Points on a hilly landscape, in no order, each with its height.
A climber steps from a point to the highest of its 3 nearest points, and stops where none of them is higher. Distance is the straight distance between rows; heights are no part of it.
noto: [  9   5 -25   7  -2  47  -9  24 -19  23   2  14 -41]  (h 281)
Tuga: [-11 -16  -2  33  10   4   1  16  -3 -25  33   0   6]  (h 571)
Funem: [  6 -13   4  39   5 -32   4  -5  -1 -32  32  -7  15]  (h 368)
Femek: [ 24  17  -7 -20   7  54   0  24  -9  29 -18   7 -17]  (h 35)
kuzep: [ -9   4   3  12 -10 -49   0 -28   0 -18   7   0   5]  (h 533)
napaz: [-12 -21   2  28   6  -9   3   4  -6 -22  21  -1   7]  (h 599)
Kobu: [  8  10   0 -25   5  35   5  12  -3  24 -21   2   1]  (h 239)
rinez: [  5  -1 -27  15   4  45 -15  27 -18  13  19  18 -45]  (h 268)
tibas: [  7   3  11 -28   3  22   7   4   9  20 -23  -5  13]  (h 279)
fenul: [-14 -17 -10  22   9  23  -6  21 -13  -9  26   8  -9]  (h 420)
zubo: [  2 -17   3  40  10 -19   5   8  -2 -30  37  -2  11]  (h 517)
Mibak: [ 10   1  17 -27   1  13   8  -6  21  21 -29  -4  19]  (h 257)
dip: [-11   0   5   0 -12 -45   1 -23   5  -9 -11  -4   7]  (h 603)
Fer: [  7   8  -6 -17   5  40   3  16  -8  23 -19   3  -8]  (h 166)
Nibi: [ 16  13   0  33   2 -56   3 -29  -1 -37  43 -14  13]  (h 251)
daf: [ -6   3   3  17  -5 -49   1 -31   0 -26  13  -3   6]  (h 479)
kuz: [ -9  -3   5 -10  -5  -4   2  -2   4  10 -24  -5  14]  (h 336)
kud: [ -5   2 -15   2   6  37  -8  21 -17  12   0   7 -19]  (h 604)
dek: [-13 -13 -12  18   9  30  -8  22 -11  -4  28   6 -16]  (h 459)
ketuk: [ -6  -3 -17   7   2  41  -5  22 -16  13   9  10 -27]  (h 650)
rok: [  3  11  -3  21  -3 -56   0 -33   2 -33  24  -3   5]  (h 418)
tus: [-10 -17  -2  32  14  10  -3  20  -8 -20  32   3   0]  (h 550)
bub: [-11  -3   5  -7  -7 -29   2 -11   4   3 -21  -3  11]  (h 549)
dufed: [ 11   4   3  36   4 -48   6 -17  -1 -34  36 -11  12]  (h 161)
Mafo: [ 19   5  16 -33   6  35  10  -1  16  21 -26  -2  16]  (h 212)
Faf: [ 15   1  22 -36  -4 -13   3 -14  30  14 -27  -9  21]  (h 238)
lamak: [-10  -6 -18  12   5  40 -13  22 -16   3  17   9 -25]  (h 727)
Disif: [ 21  12   5 -27   9  46   8  15   3  25 -22   6  -2]  (h 172)
Pavo: [ -4  10   4 -13 -15 -50  -3 -28   9  -3 -12  -6   9]  (h 583)
kebem: [ 21  13 -16 -10   0  54   0  24 -12  28 -16  12 -32]  (h 167)
mavi: [ 34  17   6 -28   7  54   5  14  -1  26 -22   4 -10]  (h 130)
tif: [-18 -11 -12  11   6  26  -4  16 -12  -1  10   7 -12]  (h 433)
savek: [-13  -8   3  15  -5 -32   2 -15   1 -13   4  -1   6]  (h 615)
fevo: [  6  -3   4  34   4 -45   5 -17   3 -33  31  -8   8]  (h 163)
zemis: [  1   7  12 -23 -13 -36   3 -22  16   5 -23  -8  17]  (h 561)
Fif: [  4   7   2 -22   3  26   6   7   4  23 -24  -3   6]  (h 270)
Teso: [-15  -7   4   1  -6 -29   1 -11   3  -4 -12  -2  10]  (h 579)
Tuta: [ -9  -1   4  12  -7 -42   0 -25   0 -17  -1  -2   4]  (h 574)
dud: [ -8 -10   2  23  -1 -31   1 -11  -2 -24  13  -2   7]  (h 720)
pofol: [ -4 -13 -11  28  12  29 -11  32 -10 -12  43   7 -14]  (h 668)
madu: [ 16   6  10 -28   7  40   9   9   7  23 -28  -1   7]  (h 198)
sab: [ -6  17   2  -9 -17 -56   0 -34   5 -13  -3  -1   3]  (h 444)
Vurar: [-12  -3  -2  -9   0  14   5   7  -2  13 -18  -3   9]  (h 379)
biba: [  6  -7 -20  26   7  42 -19  31 -15   3  44  15 -36]  (h 460)
vokot: [-20 -11  -2   8   0  -3   1   1  -4  -5  -4   0   3]  (h 476)
metut: [  8  17   9 -33 -20 -50  -3 -29  20   0 -16 -10  13]  (h 538)
zadem: [ -9 -10 -16  19  10  38 -11  25 -16  -4  37  11 -25]  (h 554)
zukon: [ 10  24  15 -42 -22 -51  -1 -36  21  -3 -14  -9  10]  (h 506)
Vala: [  3   8 -17  -5   1  44  -5  23 -16  23  -6   8 -25]  (h 411)
bafe: [  0   1  10 -22   0   5   6  -2  11  17 -27  -5  16]  (h 313)
Kotar: [-19  -6  -7   5   4  17  -1  12 -12   4  -7   4  -3]  (h 527)
gones: [ 15  14  22 -43 -15 -40   1 -28  31   3 -21 -13  19]  (h 469)
Lanef: [-12  -2  -8  -3   5  26  -1  13 -12   7  -7   3  -8]  (h 553)
lerur: [-15 -10   2  -2   1  -3   4   1  -1   3 -14   0   7]  (h 426)
Tetut: [  5   1  16 -25  -7 -12   6 -10  17  14 -29  -6  16]  (h 754)
nibok: [-14 -17   1  27   3 -19   0  -4  -5 -22  15  -1   6]  (h 618)
tidav: [ 13   7  22 -37 -11 -28   1 -22  27   9 -27 -10  16]  (h 455)

For each start below, name the point where the climber stops.
tidav => dip
Femek => lamak
tus => dud
lerur => dud
Tuga => dud
dek => lamak
zubo => dud
Kotar => lamak
noto => lamak

Call two points neighbours if one is among the 3 nearest of the other. Go from one point of each pair to the other, from neighbour to neighbour, staying as high as possible. Name the lowest point that can't be avoided.
dud, dip => Teso
pofol, dud => vokot
lamak, pofol => zadem
